A landscape with many valleys, sampled at points; each row gives a point and its height.
From any point a ball rolls to the lowest of the 3 points nearest to it. It stops when none of these is lower. Distance is the straight distance between rows; heights are no part of it.
<591> height 9.9: [-15.1,-22.9,-40.9,35.4,0.3,-1.0,8.0,-5.0,17.4,-3.2,1.1,-29.8,-6.5,-38.1,-6.3,7.5,-22.9,59.5,-0.9,-13.6,-3.5,16.8,20.2,-2.3,24.5,1.0,-22.7,18.5]
<344> height 46.9: [-6.0,-21.5,-0.4,20.7,7.3,0.2,9.7,-19.3,-19.0,-4.2,-16.4,-19.7,-24.5,-17.0,2.0,-16.6,-9.2,-3.6,4.6,-24.7,-6.3,4.6,7.0,-15.9,-4.8,-9.8,2.6,-10.0]
<453> height 49.0: [-6.1,-5.3,-5.2,-0.1,-6.7,-5.9,-6.0,-3.3,3.3,-3.6,2.4,2.7,4.9,3.4,-5.3,-1.5,-2.2,9.3,-2.7,6.4,1.6,-6.3,7.5,7.0,0.1,7.4,-4.1,-4.3]
<194> height 31.0: [-2.7,-13.7,-11.7,13.3,5.1,-0.1,5.9,-15.4,-10.0,-0.6,-14.9,-21.5,-12.6,-10.3,1.0,-13.5,-11.4,9.8,-1.8,-14.9,-4.6,6.3,7.8,-8.5,-2.0,-4.0,-0.6,-2.3]
<1006> height 54.1: [6.6,-0.2,-28.5,2.6,-4.4,-10.3,16.3,14.8,34.5,6.3,18.2,-5.7,28.4,-4.7,-22.3,22.6,-4.4,53.6,-1.0,20.0,16.2,12.8,25.8,24.4,33.3,16.7,-24.4,20.0]
<154> height 20.7: [-2.8,-26.1,-17.0,29.8,4.6,-10.4,15.3,-11.1,-6.5,-3.4,-10.7,-33.5,-24.7,-28.0,-1.4,-13.2,-19.3,23.8,-0.8,-26.7,-9.4,10.3,5.4,0.7,0.3,0.0,-12.6,3.7]
<50> height 50.0: [-7.5,16.3,40.7,-19.0,-0.4,5.7,-9.9,6.8,-21.3,2.9,0.4,15.8,-9.1,20.6,13.4,-5.3,15.3,-62.0,-1.9,2.5,3.5,-6.2,-36.0,-8.7,-21.8,-4.7,24.7,-16.5]
<476> height 49.4: [5.1,12.3,40.4,-19.8,-0.9,7.0,-12.2,9.5,-5.6,-0.4,-5.1,18.1,3.8,20.9,6.9,-1.8,15.9,-46.6,-3.0,8.7,6.0,-3.6,-26.9,-4.2,-16.7,0.4,20.2,-15.7]
<993> height 4.7: [-8.1,-25.6,-30.2,29.4,2.5,-3.6,12.9,-3.6,7.4,-1.5,-9.8,-23.7,-18.4,-37.3,-5.0,2.7,-19.7,48.8,2.6,-24.2,-7.7,11.5,14.2,-5.1,11.8,2.7,-19.0,12.0]
<836> height 53.9: [4.9,16.6,43.5,-21.6,0.5,10.6,-11.3,13.8,-7.5,3.0,-3.9,20.4,6.9,28.0,8.2,-1.2,20.5,-51.9,-3.7,4.8,7.1,-3.6,-36.5,-3.8,-16.8,1.1,22.0,-15.5]
<961> height 16.6: [-1.9,7.9,23.6,-7.5,-4.8,-1.2,-8.4,-15.8,-27.9,0.3,-10.3,-4.5,-24.0,5.4,23.4,-26.7,-4.2,-42.1,2.8,-14.1,-4.6,-4.3,-18.0,-15.9,-20.3,-17.9,26.3,-8.3]
<23> height 3.4: [8.9,17.7,-2.6,-16.4,-0.3,9.8,-2.6,18.7,30.4,1.5,19.4,24.4,39.1,13.0,-8.8,30.0,22.0,7.9,-9.1,20.5,8.1,-7.4,8.3,14.6,14.1,5.8,-9.4,5.8]
<1008> height 17.8: [-3.1,-9.5,-14.6,8.8,-2.3,-2.4,1.5,-11.7,-6.9,-2.2,-8.1,-13.9,-4.9,-3.7,3.1,-6.6,-8.0,12.0,-6.4,-3.9,-5.4,1.7,8.8,-4.2,-1.3,0.9,-4.2,-4.0]
<411> height 58.7: [1.9,2.8,-0.9,-7.8,-3.3,0.9,-7.1,6.6,10.3,-1.0,2.6,9.9,9.3,11.9,-5.7,7.0,2.6,1.1,3.1,7.5,10.9,-12.0,-4.5,15.0,2.0,4.7,-0.1,-1.4]
<497> height 29.3: [13.3,14.7,21.7,-14.9,4.5,13.6,-13.7,9.1,0.8,-0.2,-2.5,17.7,5.5,17.7,0.8,5.0,10.8,-26.1,4.7,10.7,6.7,-6.0,-11.4,2.5,-10.0,5.4,10.3,-2.0]
<567> height 29.1: [-7.2,13.9,35.9,-14.4,-5.2,2.3,-10.9,-1.6,-21.5,1.7,-1.9,8.4,-13.6,12.7,18.2,-11.8,7.4,-53.3,-2.5,1.1,1.0,-5.2,-26.6,-13.8,-20.6,-9.4,22.4,-17.5]
<396> height 17.4: [-3.1,-4.9,23.8,11.0,-1.7,1.1,0.2,-26.8,-42.1,-3.4,-4.2,-14.9,-36.1,-11.3,18.9,-29.9,-9.6,-41.1,8.8,-35.3,-14.8,-7.4,-21.9,-17.8,-27.5,-19.6,24.8,-11.7]
<864> height 32.4: [2.3,7.1,-6.5,-12.8,1.4,5.4,0.7,12.4,28.3,2.1,10.0,12.3,23.6,8.1,-11.6,23.4,5.7,20.4,2.1,16.3,8.8,-2.6,16.3,9.9,17.6,2.7,-9.8,0.9]
<276> height 27.6: [2.3,9.2,27.6,-10.1,-7.3,-2.5,-8.8,-0.7,-15.1,-2.2,-3.0,7.5,-11.8,5.6,15.3,-12.5,4.1,-40.7,-1.3,7.9,-1.9,-4.9,-13.4,-7.0,-19.6,-6.5,16.5,-11.6]
<759> height 7.5: [-5.5,-20.7,-30.4,22.5,1.8,-5.4,12.9,-2.5,5.0,0.0,-9.0,-20.7,-9.9,-32.0,-3.9,4.1,-17.9,46.1,1.8,-18.1,-9.2,8.6,12.7,-5.0,11.6,0.8,-20.4,12.5]
<823> height 25.1: [-4.5,-9.1,-11.2,10.4,-2.2,1.2,3.9,-14.4,-14.4,-1.0,-17.5,-13.6,-10.0,-4.6,4.5,-8.5,-7.8,3.8,-2.9,-7.8,-3.8,1.5,7.0,-8.9,-2.9,-4.4,-0.1,-6.0]
<1060> height 21.8: [-3.1,10.8,29.2,-12.3,-6.7,-1.2,-10.6,-5.1,-23.0,-0.8,-5.0,2.1,-16.5,8.0,21.1,-19.7,2.3,-45.6,-3.0,-1.5,-2.7,-4.8,-19.0,-12.4,-19.8,-13.6,23.9,-12.9]
<781> height 39.4: [7.4,9.5,23.2,-9.6,-1.5,2.2,-7.3,3.4,-10.0,-1.2,-3.1,13.1,-6.5,6.9,5.3,-4.5,6.6,-33.4,2.6,11.2,1.7,-7.3,-8.4,-2.5,-15.4,-0.5,9.6,-8.5]
<948> height 71.2: [13.9,31.1,46.3,-32.1,5.0,13.5,-10.2,15.5,-16.4,9.7,-0.7,27.6,15.3,47.4,12.6,-0.4,27.2,-67.4,-6.6,8.2,2.2,-5.9,-46.5,-6.6,-16.4,-1.8,21.8,-13.4]
<93> height 19.2: [0.0,-13.4,-25.3,9.0,0.5,-11.8,6.2,-1.4,5.7,1.6,3.4,-6.7,-0.7,-17.1,-4.5,1.2,-9.2,35.4,-1.1,0.3,-12.2,6.3,17.9,1.9,6.2,4.0,-16.4,9.7]
<338> height 40.2: [7.0,9.7,31.4,-13.1,1.1,4.6,-11.7,5.6,-3.8,-1.8,-4.1,16.7,-2.4,11.7,4.7,-0.7,10.2,-35.1,2.1,13.2,4.3,-5.2,-12.5,-1.2,-15.9,1.6,14.2,-10.9]
<291> height 36.5: [-4.7,-18.1,-7.5,17.6,4.5,0.1,7.7,-18.1,-15.5,-1.9,-17.9,-21.7,-19.2,-11.2,0.2,-14.6,-11.3,3.8,1.2,-21.2,-5.5,5.9,6.4,-10.4,-2.3,-6.3,-0.1,-5.4]
<745> height 44.5: [-0.1,0.1,-14.4,-4.2,6.1,-1.7,3.3,9.5,27.0,2.0,12.7,6.7,12.9,4.0,-17.3,12.3,0.0,30.2,8.0,15.9,5.7,5.1,23.6,12.3,17.8,5.9,-11.5,6.5]
<787> height 7.4: [-9.5,-28.3,-29.2,34.7,3.3,-4.7,13.2,-4.7,6.0,-6.2,-11.0,-26.6,-23.2,-41.0,-7.5,-1.1,-22.1,50.4,2.7,-25.8,-6.7,13.9,15.4,-4.5,14.2,4.0,-19.3,10.1]
<811> height 58.8: [-1.1,1.6,0.1,-0.4,-4.9,0.0,-1.0,-2.2,-13.8,-3.3,-4.2,8.2,-6.5,2.5,-0.4,-0.5,3.6,-10.9,0.1,4.5,2.4,-9.1,-0.2,1.5,-6.0,3.0,1.0,-2.7]
<688> height 52.9: [9.4,17.1,36.7,-21.7,3.4,12.5,-12.5,14.1,2.0,0.1,-5.4,21.7,9.2,22.5,4.4,3.9,16.2,-36.9,-2.0,11.8,6.3,-2.6,-22.3,-3.7,-12.4,4.1,15.6,-10.6]
<780> height 13.1: [1.7,-21.0,-20.0,19.3,3.7,-8.2,11.1,-9.6,-1.7,-0.2,-11.7,-26.3,-12.6,-21.6,1.3,-9.2,-17.7,25.8,0.2,-19.5,-8.2,7.7,6.2,-1.2,1.0,-1.5,-12.6,6.0]
<340> height 10.9: [0.3,-13.3,-16.7,8.4,-0.2,-9.4,4.2,-9.8,-1.0,-2.2,-8.1,-17.4,-5.2,-9.9,2.2,-5.3,-11.7,22.1,-3.6,-5.0,-9.5,4.3,9.6,-3.5,-1.4,-1.5,-11.7,2.9]
<597> height 22.5: [11.5,15.6,3.6,-17.8,0.4,9.0,-11.9,15.2,18.8,3.3,8.9,13.5,21.7,18.5,-2.2,14.0,13.4,-3.4,-1.6,12.9,8.9,-13.2,-8.5,13.8,5.3,0.5,-4.8,3.9]
<956> height 32.1: [-3.1,-8.4,-23.4,5.5,2.4,-8.1,5.2,2.9,13.9,3.0,13.2,2.5,4.8,-6.8,-14.3,5.5,-3.6,35.0,5.3,9.2,-5.9,9.8,21.9,8.1,13.2,8.7,-16.6,13.3]
<761> height 31.9: [-11.1,-12.8,-41.4,20.7,-3.1,-8.9,7.0,0.7,12.8,1.0,12.5,-12.7,6.1,-24.1,-12.5,9.8,-7.9,48.1,-5.3,2.1,-6.0,12.9,20.8,5.4,23.4,9.4,-18.6,19.8]
<1108> height 28.3: [15.3,18.3,6.6,-16.9,2.1,10.5,-15.4,12.7,12.2,0.5,4.6,14.0,14.7,21.5,-3.6,11.5,10.3,-9.9,3.0,11.8,9.6,-10.7,-10.9,12.8,-0.5,1.2,0.2,3.1]
<221> height 31.8: [-7.9,-15.4,-37.4,20.1,-0.2,-9.4,8.9,-1.0,8.2,1.6,7.0,-13.1,1.0,-25.5,-9.5,7.9,-9.9,44.1,-2.6,-1.9,-9.0,9.9,18.7,0.1,17.6,6.1,-19.0,16.3]
<33> height 38.4: [-2.9,-5.4,-16.2,0.4,3.5,-5.6,3.3,5.0,19.7,1.2,11.4,2.8,9.4,-1.3,-14.9,7.2,-2.3,31.7,7.2,12.5,0.0,5.2,22.2,10.0,15.0,8.8,-13.6,7.9]
<662> height 44.4: [0.5,1.4,-18.4,-0.6,5.0,-1.8,6.1,10.4,25.4,3.4,12.0,3.1,12.5,2.0,-16.3,11.6,-0.5,32.5,7.3,15.7,4.0,8.5,24.7,12.9,23.2,7.7,-14.6,9.6]
<760> height 59.0: [13.2,22.2,41.4,-26.1,-0.9,11.1,-9.3,17.4,-9.4,6.1,-5.1,23.7,15.4,35.2,10.8,1.8,24.1,-51.2,-6.7,6.5,5.7,-4.7,-40.4,-4.8,-15.3,1.2,21.7,-12.5]
<149> height 37.3: [3.0,10.6,-17.8,-9.2,3.9,6.9,2.7,12.5,31.0,2.6,17.0,4.1,26.6,7.6,-19.2,26.3,4.7,29.7,2.3,21.5,12.4,5.2,23.6,16.2,25.7,3.5,-15.7,9.5]
<262> height 49.3: [-3.8,-4.7,-4.0,-3.0,-3.8,-5.3,-2.2,4.6,16.0,-1.7,5.0,8.7,9.6,5.0,-9.1,5.8,2.2,17.3,4.4,9.7,5.2,-6.2,10.1,9.6,5.9,7.9,-4.7,-0.9]
<1058> height 61.1: [1.0,4.0,1.1,-3.5,-4.3,2.1,-5.6,2.2,-2.6,-1.7,-0.4,10.9,-0.8,9.6,-5.2,2.2,3.5,-8.6,2.6,8.2,6.7,-9.9,-5.1,8.5,-2.8,5.0,0.2,-1.7]
<878> height 33.9: [-6.6,-19.8,7.5,19.7,2.1,-3.2,10.9,-21.5,-25.3,-5.4,-14.0,-14.7,-24.9,-19.9,6.7,-19.7,-5.7,-12.0,5.2,-29.8,-9.3,-1.5,0.6,-17.3,-13.2,-16.0,9.5,-13.4]
<342> height 10.4: [0.9,-23.7,-23.0,21.5,4.5,-9.0,13.0,-6.1,1.8,0.0,-10.8,-24.0,-13.3,-27.9,0.0,-4.0,-18.8,36.3,0.1,-20.0,-9.6,7.1,8.2,-3.1,4.8,-0.5,-15.0,10.2]
<752> height 45.9: [3.4,4.2,-20.9,-0.8,3.5,-0.3,7.1,9.8,28.8,6.2,15.3,-1.8,19.7,5.3,-18.4,19.6,0.7,34.1,3.7,21.0,11.8,9.1,25.0,18.4,26.0,8.5,-18.4,11.9]
<1094> height 15.0: [1.0,-17.3,-21.1,10.0,1.9,-11.3,3.6,-5.6,1.4,1.3,-3.6,-14.6,-2.1,-17.1,1.4,-2.7,-13.7,31.2,-3.8,-4.2,-11.0,7.2,15.3,-2.8,2.3,1.7,-15.3,7.3]
<569> height 24.1: [-3.6,-3.1,-7.8,6.3,-4.5,0.9,6.0,-11.2,-19.8,-1.4,-15.0,-3.9,-12.2,-4.0,7.5,-9.2,-0.8,-5.7,-1.6,-7.0,-2.5,-3.5,3.9,-8.4,-3.0,-4.4,4.0,-6.1]
<639> height 42.3: [-5.6,-8.8,-8.8,3.3,-3.0,-10.0,-2.1,-4.4,3.6,-2.9,0.3,-4.2,2.5,-1.9,-3.3,-1.8,-4.6,16.4,-3.2,7.4,-2.4,-0.2,11.2,3.3,-0.8,5.6,-8.2,-2.8]
<828> height 45.3: [-0.1,-1.0,-6.2,-5.7,0.6,-1.7,-0.1,8.6,24.2,0.5,8.2,11.6,15.5,6.0,-10.9,10.8,1.8,22.5,6.3,9.3,6.7,-4.7,14.6,9.0,13.3,6.2,-7.5,-1.0]
<464> height 24.0: [-12.1,-17.0,-42.6,23.5,-3.3,-7.5,10.7,-2.3,14.8,1.2,9.7,-17.4,7.2,-28.1,-9.7,7.1,-10.2,51.3,-7.4,0.6,-4.6,14.5,21.2,2.3,23.1,7.1,-20.3,19.8]
<281> height 55.6: [-4.0,-6.3,-9.2,-1.3,0.8,-8.7,-0.9,2.0,15.8,-2.0,7.4,5.6,7.3,1.1,-10.6,2.8,-1.5,21.5,3.3,8.7,0.9,-2.6,16.2,8.5,7.0,7.8,-8.0,-2.0]
<213> height 25.0: [14.4,27.7,33.0,-27.4,-0.6,16.7,-17.4,19.3,1.3,3.4,-0.8,29.7,22.7,32.7,8.0,14.6,27.3,-32.6,-8.9,12.7,3.9,-5.2,-26.1,-6.9,-12.4,5.9,11.4,-8.3]
<192> height 31.3: [-1.6,-6.6,-33.4,13.8,-4.0,-13.9,12.2,10.9,28.0,3.8,16.5,-5.9,18.8,-9.5,-21.6,10.9,-4.5,51.5,0.0,12.9,10.6,14.2,22.4,19.0,30.5,16.1,-19.2,20.0]
<1045> height 35.4: [-0.2,0.1,-1.9,-6.1,-0.7,-1.1,-2.4,8.2,21.2,0.1,6.2,11.1,14.0,5.5,-10.5,9.0,4.1,17.3,5.5,12.2,8.7,-8.5,9.2,9.9,9.5,4.5,-5.4,-1.1]
<533> height 17.2: [1.6,0.8,0.9,1.6,-5.5,-1.6,5.5,-7.4,-21.9,-0.7,-13.1,2.9,-12.7,-5.3,10.6,-10.8,-1.3,-17.2,-0.3,-5.8,-4.0,-7.7,-0.6,-9.3,-7.9,-8.1,7.8,-6.5]
<438> height 13.0: [-12.4,-20.3,-41.1,27.0,0.1,-1.9,10.2,-2.5,12.0,0.4,2.1,-23.1,-2.8,-32.1,-6.7,8.3,-16.0,53.0,-0.6,-11.2,-5.7,14.2,19.2,-5.7,21.1,2.7,-21.0,17.4]
<826> height 10.7: [0.9,-11.2,10.6,10.6,-4.4,-4.3,9.4,-16.4,-24.7,-2.4,-14.9,-5.3,-19.6,-11.8,13.4,-20.7,-5.1,-19.7,7.6,-25.7,-5.4,-6.8,-9.3,-15.3,-14.7,-17.1,16.9,-9.8]
<56> height 19.4: [14.8,27.5,13.4,-23.2,5.5,16.2,-21.8,15.4,12.8,0.0,10.0,17.7,24.0,27.7,1.0,14.7,19.1,-18.9,-6.1,17.2,7.5,-6.5,-11.5,5.3,-2.7,4.0,2.2,1.2]
<560> height 23.0: [-6.6,0.1,32.8,3.8,1.6,4.7,-2.9,-27.0,-43.7,-3.5,-10.1,-9.9,-36.2,-5.3,24.6,-30.4,-5.4,-47.3,13.3,-31.8,-16.3,-6.5,-22.3,-23.4,-32.3,-17.4,32.1,-10.5]
<68> height 12.2: [-15.2,-26.6,-40.7,41.4,1.7,-1.4,8.2,-5.7,20.5,-6.3,-0.4,-37.3,-16.4,-45.7,-9.0,1.8,-29.5,62.2,3.9,-17.5,-3.2,20.8,25.1,-0.6,22.6,-0.2,-25.9,18.8]
<635> height 10.8: [0.9,-18.3,-25.6,14.8,4.2,-9.3,12.1,-2.4,1.8,1.5,-6.0,-17.8,-7.7,-24.4,-0.8,0.7,-15.8,37.2,-0.8,-13.4,-11.3,7.8,10.6,-5.3,5.0,0.8,-18.2,10.7]
<272> height 43.0: [7.2,11.8,6.4,-13.0,2.3,7.3,-9.7,9.7,5.3,0.8,2.0,13.6,9.4,15.7,-5.4,8.8,7.3,-10.8,4.0,10.2,9.9,-11.0,-10.5,12.7,0.2,4.9,1.8,3.0]
<348> height 32.6: [-7.0,-7.9,-10.2,3.2,-5.4,-5.4,-2.1,-5.9,-2.1,-2.6,-2.4,-4.4,0.0,0.0,-0.1,-2.3,-4.5,8.2,-5.4,3.1,-0.2,-4.4,6.0,0.7,-0.2,4.4,-3.4,-5.9]
<1026> height 14.3: [5.2,0.3,13.6,-0.7,-7.1,-5.7,1.5,-10.7,-22.7,-1.3,-11.9,0.1,-17.8,-2.9,20.3,-23.5,-1.6,-29.5,1.7,-13.0,-3.5,-7.2,-10.5,-12.7,-14.9,-16.3,17.6,-5.8]
<536> height 35.0: [-3.0,11.2,34.8,-13.3,-4.2,2.5,-11.6,0.8,-15.9,-1.0,-2.8,8.5,-10.3,12.9,13.8,-11.7,7.4,-49.7,-2.7,6.4,4.7,-5.1,-21.7,-8.8,-19.4,-5.2,19.8,-16.1]
<104> height 19.3: [5.7,16.1,-16.1,-9.0,2.1,8.4,3.7,11.3,41.8,-2.0,23.2,9.1,47.7,14.4,-23.6,35.0,9.3,28.5,-14.4,28.2,12.3,7.9,24.8,24.2,24.0,13.0,-17.4,11.8]
<918> height 27.2: [5.9,11.3,-17.9,-10.6,2.1,7.1,6.0,10.9,37.1,1.1,21.2,4.3,36.3,10.1,-21.0,32.3,7.0,29.2,-7.1,28.3,10.9,10.6,24.6,22.7,27.2,9.6,-18.7,12.4]
<675> height 30.2: [-7.8,1.6,43.9,-4.1,-0.3,5.6,-3.6,-26.3,-49.4,-6.5,-13.5,-7.0,-34.9,-1.3,29.5,-30.0,-1.8,-53.1,11.7,-31.0,-18.5,-7.0,-26.4,-27.5,-36.0,-11.4,36.9,-14.9]
<853> height 62.7: [0.0,21.8,45.9,-23.9,7.1,9.1,-7.8,9.1,-23.2,4.0,2.0,22.1,-2.7,30.4,11.0,-5.8,20.0,-69.5,1.0,0.4,3.3,-6.5,-44.3,-8.2,-20.6,-5.5,24.0,-15.4]
<448> height 18.1: [-7.9,12.1,27.5,-10.2,-4.2,1.6,-8.9,-11.1,-30.7,1.2,-10.0,-2.2,-23.6,9.1,23.3,-23.4,-1.3,-46.6,0.9,-13.2,-4.6,-2.9,-20.6,-20.6,-21.2,-17.3,28.7,-10.5]
<193> height 39.1: [-4.3,-20.8,-8.9,22.4,6.4,-3.0,10.5,-17.0,-14.6,-2.4,-14.2,-25.1,-22.8,-15.7,0.3,-17.0,-14.2,5.9,3.6,-24.2,-6.8,10.0,7.1,-7.2,-2.3,-6.5,-3.0,-4.2]
<186> height 21.9: [15.2,24.8,24.1,-23.8,5.4,18.4,-20.3,15.6,6.6,-0.1,-0.1,22.0,17.5,27.5,2.6,13.0,18.4,-25.3,-3.2,14.3,6.1,-4.7,-14.6,-0.9,-7.6,4.6,9.8,-4.1]
<129> height 69.4: [5.7,7.8,7.5,-5.0,-1.0,4.8,-5.2,3.2,-6.7,-0.6,-2.4,14.6,-5.5,7.8,-3.6,0.0,6.3,-18.7,3.7,11.3,4.4,-10.8,-5.6,6.3,-6.9,4.8,4.2,-0.1]
<188> height 38.0: [-12.6,18.8,37.5,-18.8,-4.9,4.5,-11.0,1.2,-28.3,3.7,-0.1,11.4,-16.8,15.8,19.2,-11.8,8.7,-61.7,0.0,-2.9,0.6,-7.7,-31.6,-15.1,-21.4,-8.2,24.2,-17.7]
<867> height 49.1: [-3.1,-11.7,-1.5,14.2,1.4,1.1,10.4,-16.1,-20.7,-1.4,-18.4,-7.4,-17.4,-12.0,5.2,-14.6,-4.3,-8.1,2.5,-19.2,-2.6,-2.0,3.2,-16.2,-6.1,-11.4,9.1,-10.3]
<255> height 40.7: [9.3,8.6,-24.6,-7.9,-0.9,-0.8,10.7,11.6,40.2,1.5,23.6,-0.1,39.3,4.8,-21.5,31.2,0.7,42.4,-8.2,28.0,13.0,12.8,26.4,28.2,27.4,12.3,-24.9,16.1]
<614> height 6.0: [4.3,4.8,-0.8,-13.1,-2.1,0.4,-2.8,14.0,23.2,2.4,8.4,13.9,21.7,9.7,-8.0,15.5,7.6,12.5,1.4,10.9,10.7,-12.9,4.2,11.8,10.3,1.0,-3.3,-0.8]
<327> height 12.8: [3.1,-20.3,-22.0,15.4,4.6,-8.9,9.0,-6.2,-0.4,1.0,-9.5,-21.3,-9.4,-21.3,-0.5,-5.6,-16.4,30.2,-2.5,-13.9,-8.5,6.6,9.6,-1.3,1.1,-0.2,-13.8,7.4]
<24> height 2.8: [-1.8,-15.5,14.3,14.7,-3.3,-5.5,9.1,-21.3,-28.8,-3.1,-9.5,-12.4,-24.8,-15.2,15.0,-25.9,-8.1,-22.6,6.3,-31.5,-7.7,-7.6,-14.3,-14.5,-19.0,-21.0,18.7,-10.8]
<808> height 49.2: [-11.9,22.3,44.2,-22.4,-1.2,4.1,-8.7,-2.6,-36.7,4.0,-4.3,13.8,-21.5,15.6,27.2,-15.0,10.9,-62.6,3.8,-8.2,-3.9,-12.0,-34.6,-21.1,-25.1,-11.0,26.0,-17.3]
<558> height 51.1: [-2.3,-2.3,-28.9,6.9,3.2,-8.1,7.6,7.9,24.7,3.5,15.3,-1.4,13.3,-1.9,-18.8,9.8,-3.6,36.7,5.8,13.8,4.2,12.8,22.7,16.2,25.7,9.3,-16.1,16.9]
<532> height 19.8: [-5.8,6.1,32.4,-3.9,0.5,3.4,-6.9,-21.9,-36.5,-2.8,-11.9,-4.3,-30.3,2.1,21.7,-32.7,-4.0,-46.7,10.2,-27.3,-11.4,-5.5,-18.6,-22.0,-25.1,-16.3,32.4,-8.5]
<457> height 33.2: [-6.0,-9.4,-35.4,15.9,0.7,-11.9,8.6,3.4,13.8,0.3,16.4,-4.1,8.1,-13.3,-18.6,7.4,-4.9,40.5,1.0,6.4,-3.6,12.7,21.0,10.3,23.1,9.9,-19.7,17.7]
<421> height 54.9: [2.5,5.7,8.8,-2.4,-3.6,2.4,-2.7,0.4,-12.6,-1.4,-4.5,12.2,-10.9,2.2,4.2,-1.4,3.4,-22.9,2.2,8.7,1.2,-9.1,-3.0,1.5,-12.6,1.4,5.1,-2.7]
<109> height 10.5: [6.6,2.2,14.0,-4.2,-4.9,-4.0,-1.9,-4.4,-17.7,-0.6,-8.4,6.0,-12.2,-2.3,14.1,-14.6,1.0,-29.3,-1.4,1.6,-3.0,-7.1,-6.0,-8.9,-15.7,-8.9,12.1,-6.8]
<859> height 7.9: [-5.0,-26.7,-23.0,28.8,3.7,-5.9,17.0,-6.5,1.5,-1.1,-11.1,-24.6,-18.1,-35.0,-2.0,-3.6,-19.5,41.4,0.6,-24.4,-9.5,9.3,9.3,-3.3,5.9,1.1,-16.2,9.6]
<130> height 39.2: [12.6,10.8,-19.3,-8.3,0.0,1.9,9.8,14.0,45.5,-1.7,23.7,5.9,47.2,6.2,-25.1,38.0,4.1,44.9,-12.0,30.1,13.4,12.0,28.2,32.0,25.5,16.9,-26.4,18.7]
<343> height 12.6: [17.7,20.9,5.5,-20.1,1.1,8.7,-12.4,16.9,26.3,1.3,15.4,19.6,32.4,20.5,-5.0,21.4,17.9,-5.6,-10.5,19.0,7.0,-11.5,-5.2,15.2,5.0,2.2,-5.6,5.2]
<858> height 9.8: [-4.9,0.4,-4.2,0.0,-5.9,-2.4,-3.7,-0.8,-2.7,-2.0,0.8,5.3,1.4,5.9,-5.1,2.0,1.3,0.4,1.3,5.0,4.9,-9.0,-0.2,7.4,-2.8,7.7,-1.9,-3.9]
<651> height 56.9: [-3.5,18.2,42.1,-20.2,-1.5,6.8,-8.9,8.1,-17.0,2.9,-1.8,18.3,-0.8,24.2,9.9,-3.9,17.9,-60.7,-1.9,3.7,5.1,-6.0,-41.2,-7.5,-19.0,-2.7,23.9,-17.1]
<782> height 16.1: [-0.3,-22.4,-16.8,23.8,7.5,-7.1,11.4,-13.1,-6.4,-0.8,-13.5,-29.0,-17.5,-19.1,-0.8,-11.3,-19.4,19.0,-0.7,-19.8,-8.6,8.2,7.4,-2.7,0.8,-0.8,-8.4,2.0]
<977> height 26.0: [-3.7,-11.4,-19.5,6.4,1.3,-10.3,1.9,-0.2,9.8,0.7,8.8,0.4,3.9,-7.8,-9.6,2.6,-5.6,28.7,1.5,8.6,-8.0,5.7,21.4,4.7,7.3,7.8,-15.7,7.0]
<974> height 31.2: [-4.7,-5.1,-9.7,3.3,-5.4,1.3,1.2,-10.6,-16.4,-1.4,-10.2,-4.8,-7.5,-1.9,2.5,-6.3,-3.3,0.0,-4.9,-1.2,-0.9,-5.3,3.7,-6.0,-2.8,-2.0,0.6,-7.0]
<739> height 24.6: [-2.6,-11.8,-29.0,13.2,1.2,-11.1,6.5,0.5,8.6,1.0,10.4,-3.7,2.5,-15.6,-10.2,4.2,-7.6,37.0,-0.5,3.5,-8.9,10.3,20.3,4.2,13.2,6.6,-18.5,14.6]
<707> height 15.4: [2.1,0.7,20.5,-0.3,-3.6,-3.8,-2.7,-16.1,-26.5,-1.4,-11.2,-5.6,-20.4,-0.4,19.6,-27.8,-6.1,-33.9,2.6,-18.4,-4.8,-7.5,-15.9,-13.8,-18.4,-20.9,23.5,-6.1]
<465> height 10.0: [4.4,17.3,-10.2,-13.2,0.9,11.7,1.2,16.5,32.2,-1.8,19.3,19.1,38.7,12.5,-15.9,33.7,17.4,15.9,-8.9,23.5,10.8,-1.3,19.7,17.1,18.3,6.8,-12.2,6.3]
<404> height 70.9: [6.1,22.6,46.5,-26.6,6.1,12.1,-10.0,13.1,-18.4,5.6,0.6,23.7,5.0,37.0,11.4,-2.7,23.3,-67.4,-0.3,3.0,3.1,-4.7,-46.5,-6.0,-19.3,-3.9,26.1,-14.2]
<1125> height 33.3: [5.8,6.7,-0.7,-11.4,-2.9,1.9,-6.7,12.2,18.1,-1.2,5.4,12.1,17.7,12.2,-6.2,12.0,5.6,4.8,2.4,9.7,12.5,-12.3,-4.1,14.0,6.5,2.4,-2.5,-1.0]
<7> height 22.0: [-9.9,14.2,34.1,-14.6,-1.6,3.3,-9.7,-12.7,-35.6,-0.4,-11.5,3.3,-25.2,9.2,27.1,-24.1,0.1,-52.2,2.9,-18.8,-7.5,-5.1,-23.4,-23.8,-22.5,-13.9,31.2,-12.4]
<1101> height 2.1: [-6.5,-9.6,-36.5,17.1,-3.8,-11.5,12.6,6.5,22.9,1.9,17.5,-8.5,14.0,-17.3,-18.2,9.3,-4.4,51.7,-2.2,11.5,5.2,14.6,23.1,15.2,28.6,13.9,-19.4,20.7]
<595> height 17.3: [17.1,25.6,10.7,-21.3,1.9,12.3,-20.3,14.7,18.8,0.8,14.7,17.3,28.9,27.2,-2.3,19.3,19.4,-14.9,-9.1,19.0,6.5,-8.3,-10.2,10.6,-1.0,4.6,-1.1,2.5]

Where does a ball stop that starts at each point below?
<193> => <340>
<761> => <993>
<745> => <340>
<853> => <109>
<662> => <340>
<129> => <109>
<221> => <993>
<338> => <23>
<272> => <23>
<213> => <23>
<782> => <993>

Call two points neighbours if one is among the 3 nearest of the other. Go from one point of each pair to the other, from neighbour to neighbour, staying as low as possible. Name the highest point that can't be avoided.
<104> / <109> => <338>
<614> / <23> => <864>
<109> / <993> => <823>
<104> / <858> => <453>
<340> / <993> => <327>
<1101> / <24> => <761>
